Points on a hilly landscape, in no order, each with its height.
A ball rolls from a point to the lowest of its 2 nearest points, and stops where none of them is lower. Distance is the straight distance between rows; heights are no part of it.
<776>: [109 178 133 102 160  86  92 177 134  60 149 118 113  85 110 141 137 140
 129 110 115 139  81 156]  h=47.7
<769>: [127  82 139 185 120 138 123 121  86  91  84 129  95 136 120 118 109 102
 152 204 130  96 140  96]  h=82.1
<870>: [154 138 148 132 182 188  85 142 111 144 146 151  93 179 110 111  79  96
 140 108  79 111 124 147]  h=35.6
<254>: [120  78 114 159 101 124 151 169 159 108 101 102 113 138  91  61 151 164
 121 139 171 138 143 133]  h=71.3
<161>: [150 159 144 168 152 202 126 112 157  74 166 119 135  88  71  72 108 145
 147 161 104 145 132 182]  h=28.8
<848>: [129 155 179 143 152 168 122 134  97 143 123 145 125 121 134 144 135 121
  80  94 182 112 127 186]  h=84.2
<695>: [141 164 147 113 102 149 149  73 112 129 146 101 165  84 131 142 174 125
 118 165 129 133 152 158]  h=47.8
<513>: [145 160 163 110 148 177 143 103 145 185 158 119 119 153 125 125 149 112
 111  78 141 120 158 161]  h=33.2
<157>: [132 125 124  80 140 107 107 103 109 178 101 146 131 147 152 178 132  89
 104 126 137 121 157  98]  h=51.0
<489>: [143 163 135 156 136 202 143 127 142  76 173  85 161 113 103  77 135 120
 132 144 104 145 116 191]  h=34.2
<849>: [140  61 111 135  77 172 133 114 166 165 138 136 104 179 106  91 160 154
 117 102  80 137 187 129]  h=56.8
<709>: [137 160  95  99 137 142 122 133 108 140 126  93 197 161 183  95  87  89
 147 129  99 151  65  99]  h=77.5
<126>: [136 175 167 140 169 158 110 118  86 150  93 175 144 114 159 151 102 111
 103 122 176 113 112 139]  h=79.4
<782>: [114  58  96 117 134  58 106 161 134 123  91 169  88 150 111 169  78 145
 144 131 125 114 138  62]  h=14.9
<666>: [138 125 160 177 129 172 135 107 161  78 171 105  83 100  50 101 127 164
 139 140 115 125 159 184]  h=19.4
<111>: [148 153 134 100 197 171  87 166 157 101 145 129  93 157  77  77  79 113
 146 101  78 141 102 139]  h=28.5
<871>: [139 215 169 103 179 153 131 111 130 136 151 146 131 106 146 146 104  99
 153 115 119 117 109 129]  h=17.6
<523>: [127  64 115 125  64 132 161 133 193 136 163 140  76 160  91 120 161 177
 143  87  64 127 191 130]  h=47.1
<104>: [147 162 156  97 114 154 157  86 153 184 177 123 152 117 133 164 166 143
 102  71 148 133 169 173]  h=24.4
<798>: [ 87 147 146 112  98  88 159 156 138 101 155  81 128 117 141 145 212 128
  94  85 157 135 111 172]  h=49.2
<462>: [113  66  99 121 114 112 121 149 150 152  89 115  93 225 138  95 129 102
 128 125 104 139 149  64]  h=47.6
<795>: [102  99 145 166  89 123 153 128  92 101 142 110 109 120 137 164 167 114
 128 150 125 101 132 155]  h=31.2
<824>: [146 193 156 141 121 163 149  65 134  98 161 118 162  52 111 128 145 144
 133 173 124 134 144 168]  h=51.6
<600>: [123 143 122  96 127  95 173 131 180 154 136 121 148  98 121 120 149 156
 133 108 185 132 148 125]  h=74.0
<349>: [160 135  99 110 138 155  84  82  78 172  63 134 193 153 160 122 101 108
  80 158 145 160 136 100]  h=67.8
<876>: [132 119 115 104 131 125 118 133 119 164  88 131 156 147 150 123 145 122
  91 116 169 140 122 119]  h=59.7
<799>: [143 202 119  87 125 140 145 113 119 152 149 107 205 132 194 142 133  98
 158 113 109 138  94 109]  h=79.6
<806>: [142 176 158 118 146 146 140  78 131 159 157 147 122  97 127 151 113 109
 159 143 124 109 153 125]  h=24.5
<449>: [134  87 112 119 117 114  90 126 111 128 114 153 120 111 100 154 152 159
  85 139 114 139 143 150]  h=20.2
<300>: [130  84  82  86 149  74  79 124 139 148  84 139 110 159 113 139  95 136
 119 135 106 152 137  63]  h=30.4
<390>: [110 125 102 166 116  97 144 175 132  99 111 121 158 107 140  94 129 150
 153 149 175 131  89 122]  h=57.5
<264>: [124  96 111 171  97 113 179 143 157 113 125 116 142 101 115  85 134 164
 163 152 185 122 142 119]  h=64.2
<564>: [137 168 104  99 140  79  93 123  94 149  82 164 198 117 192 157  54 138
 108 115 155 156  61  78]  h=49.1
<606>: [119  74 130 184  92 146 120 161  93  91 139 134 103 145 127 154 162 147
 101 122 104 109 133 178]  h=13.6
<568>: [135  86  86 108 109 120  69 125 110 119 141 152 123 147 119 171 146 145
 115 133  36 141 136 136]  h=29.6
<57>: [150  97 111 141 117 200 138 129 153 173 147 107 130 203 125  62 141 121
 141 108  89 138 160 132]  h=66.1
<651>: [113 135 171 122 150 120 119 146 136  94 145 112  64 110  84 135 160 134
  97 101 135 120 133 173]  h=36.5
<643>: [118 125 142 137 114 109 182 126 157 128 130 107 134  81 113 109 154 140
 134 140 197 115 150 133]  h=69.9
<66>: [115 152 152 135  99 135 147 100  89 100 152  89 143 102 150 158 174  96
 130 158 113 110 123 156]  h=41.8
<612>: [141 100  87 110 139 118  66 151 115  95 136 133 118 163 116 138  86 132
 153 134  34 143  97 107]  h=35.7
<613>: [137  87 104 108  82 127 111  99 115 174 154 168 136 119 128 184 165 154
  97 103  94 127 171 155]  h=8.3
<884>: [150  90 114 125 111 141 113 103 131 157 153 148  91 161 112 142 109 128
 178 132  66 117 172  97]  h=38.0
<238>: [ 90 162 149 108 111  74 187 158 152 129 181  98 137 118 165 173 168 116
 149  79 159 109 115 143]  h=57.4
<581>: [129 136 147 155 131 141 124 138 150  75 165 110  98  86  70 121 150 167
 106 123 132 138 131 188]  h=28.2
<801>: [140 186 138 109 185 155 109 131 141 111 136 136 123 107 115 109  82 116
 155 131  96 133  92 129]  h=23.0
<636>: [102 160 193 167 127 140 135  84  94  61 159 114  70  69  86 154 140 111
 125 169 121 100 135 177]  h=55.6
<474>: [103  52 129 154  49 111 160 152 146 104 157 134  87 162 121 148 178 166
 121  89  74 118 157 149]  h=34.8
<273>: [155 170 110 126 155 166  99 111  74 146  91 132 197 157 184 102  40  81
 118 142 111 147  61  98]  h=74.7
<33>: [114 131  98 115 135  71 100 143  88 142  63 134 193 143 184 149  89 113
  99 139 177 157  82  85]  h=55.2
<829>: [118  70 135 153 134 135 134 154 124 121  73 111  76 210 124  92 112  80
 144 157 144 111 146  79]  h=16.5
<112>: [105  82 111 141 131  76 108 138  96  86  66 130 113 124 129 139 118 114
 127 195 147 123 119  85]  h=72.1
<872>: [109 153 133 175 122 111 144 134 118  70 120 137 143  53 128 127 126 144
 140 171 163 115 101 138]  h=50.4
<368>: [ 95 104 132 147  79  87 172 139 147  79 165  86 116  89 106 138 194 165
 110 115 139 136 133 167]  h=39.4
<87>: [104 165 161 127 162 118 111 179 120  68 147 118  88 116 118 134 138 111
 120 101 125 114  90 169]  h=43.9
<558>: [111 180 204 191 143 162 168  78 130  77 156 113  86  64  96 121 119 118
 136 167 164 103 144 163]  h=47.5
<688>: [109 139 174 138 159 129 158 141 136 123  97 109  73 140 126 100 126  77
 152 144 175  93 133 103]  h=12.4
<839>: [111 173 191 171 165 155 173 111 155  96 125 121  84  85 114  92 109 106
 161 164 172  95 131 114]  h=35.1
<484>: [150 130  97 140 137 116 104 126 117 131 132 162 154  90 132 147  88 164
 159 141 105 139 100 116]  h=42.5
<649>: [146 173 140 152 157 151 118 123  89 168  89 181 180 122 187 136  68 112
 126 118 172 126  85 113]  h=75.7
<420>: [105  86 133 156  63 112 179 138 146 101 188 109 111 120 114 155 184 170
 124  95 105 123 146 170]  h=44.8
<686>: [109  84 164 166 140 150 140 161 106 123  93 116  68 187 134 109 130  81
 127 134 154  96 140 116]  h=42.1
<599>: [107 122 103 127 146  75  95 143  99  94  54 125 154 122 142 116 112 118
 104 179 173 149  86  90]  h=63.9
<540>: [150 167  99 122 146 106 115 112 119 146 110 177 181  80 159 146  66 157
 145 134 132 141  78  91]  h=45.4
<774>: [115 102 101  73 140  70 100 134 125 164 110 139 116 176 157 182 121  98
 118 110  94 134 137  73]  h=41.6
<503>: [132 151  91  81 101  99 157 122 144 174 132 100 190 132 174 126 146 126
 158 118 141 143 114  89]  h=79.0
<615>: [140 147 152 107 166 174 104 131 135 164 148 127  96 168 116 117 130 103
 129  97 103 122 140 157]  h=41.2
<84>: [103  76 126 101 103  98 140 143 146 138 107 112  92 153 118 118 186 127
  87 118 133 133 158 119]  h=83.3
<324>: [161 107  95 123 122 197 113 107 126 187 105 108 154 195 131  55 139 104
 104 133 108 155 158 121]  h=73.1
<137>: [139 119  88 114 158  95  78 151 125 109 127 159 121 123 115 138  68 161
 156 133  76 143  87  98]  h=39.3
<662>: [155 154 110 125 147 151 105  92  83 160  75 145 188 136 174 115  66 105
 116 157 146 141  96  83]  h=71.8
<539>: [133 139 124 126 139 142 125 153 132 133 101 121 160 126 126  81 154 146
  89 118 187 152 120 160]  h=65.5
<68>: [123 146  92  82  96  65 170 128 167 160 149 121 184  90 151 138 151 159
 154 107 169 140 126 105]  h=76.7
<619>: [113 120 126 135 132  86 156 155 126 136 131 142 124 126 162 158 107 112
 182 120 149  95 105  83]  h=68.8
<630>: [117  88 123 130 114 106 141 169 158 116 123 124  88 146 102  98 151 153
 127 111 137 127 139 132]  h=77.1
<637>: [140 121 136  90  99 128 153  83 142 190 178 157 140  97 112 185 162 158
  93  75 138 120 181 162]  h=17.8
<741>: [ 96 136 136 112 119  64 174 169 154 133 154 128 115 126 150 160 138 117
 164  98 164  93 115 102]  h=63.4
<897>: [155 123 123 122 129 148 124  88 137 176 156 154 116 122 105 139 110 135
 160 134 105 111 172 118]  h=31.5
<797>: [128  79  80  71 123  99  95 126 171 163 110 129  95 187 120 113 133 134
 119 106  62 157 162  70]  h=41.3
<675>: [155 105  97 131 147 182  66 100  85 171  75 122 164 187 146 100  99  96
  79 152 116 152 136 113]  h=73.3
<74>: [135 139 105 162 117 105 132 141 124  91 141 161 162  49 129 155 113 183
 148 144 131 129  94 143]  h=45.7

For each start below, name the point where the ball stops.
<137>: <613>
<615>: <613>
<324>: <474>
<848>: <613>
<799>: <349>

Call two points neighbours if one is among the 2 nearest of the other. Go from one point of each pair to the other, from neighbour to neighbour, staying as low as possible. Name the highest point that can't be avoided.
<782> / <688>: <462>
<368> / <349>: <675>
<688> / <829>: <686>
<606> / <368>: <420>
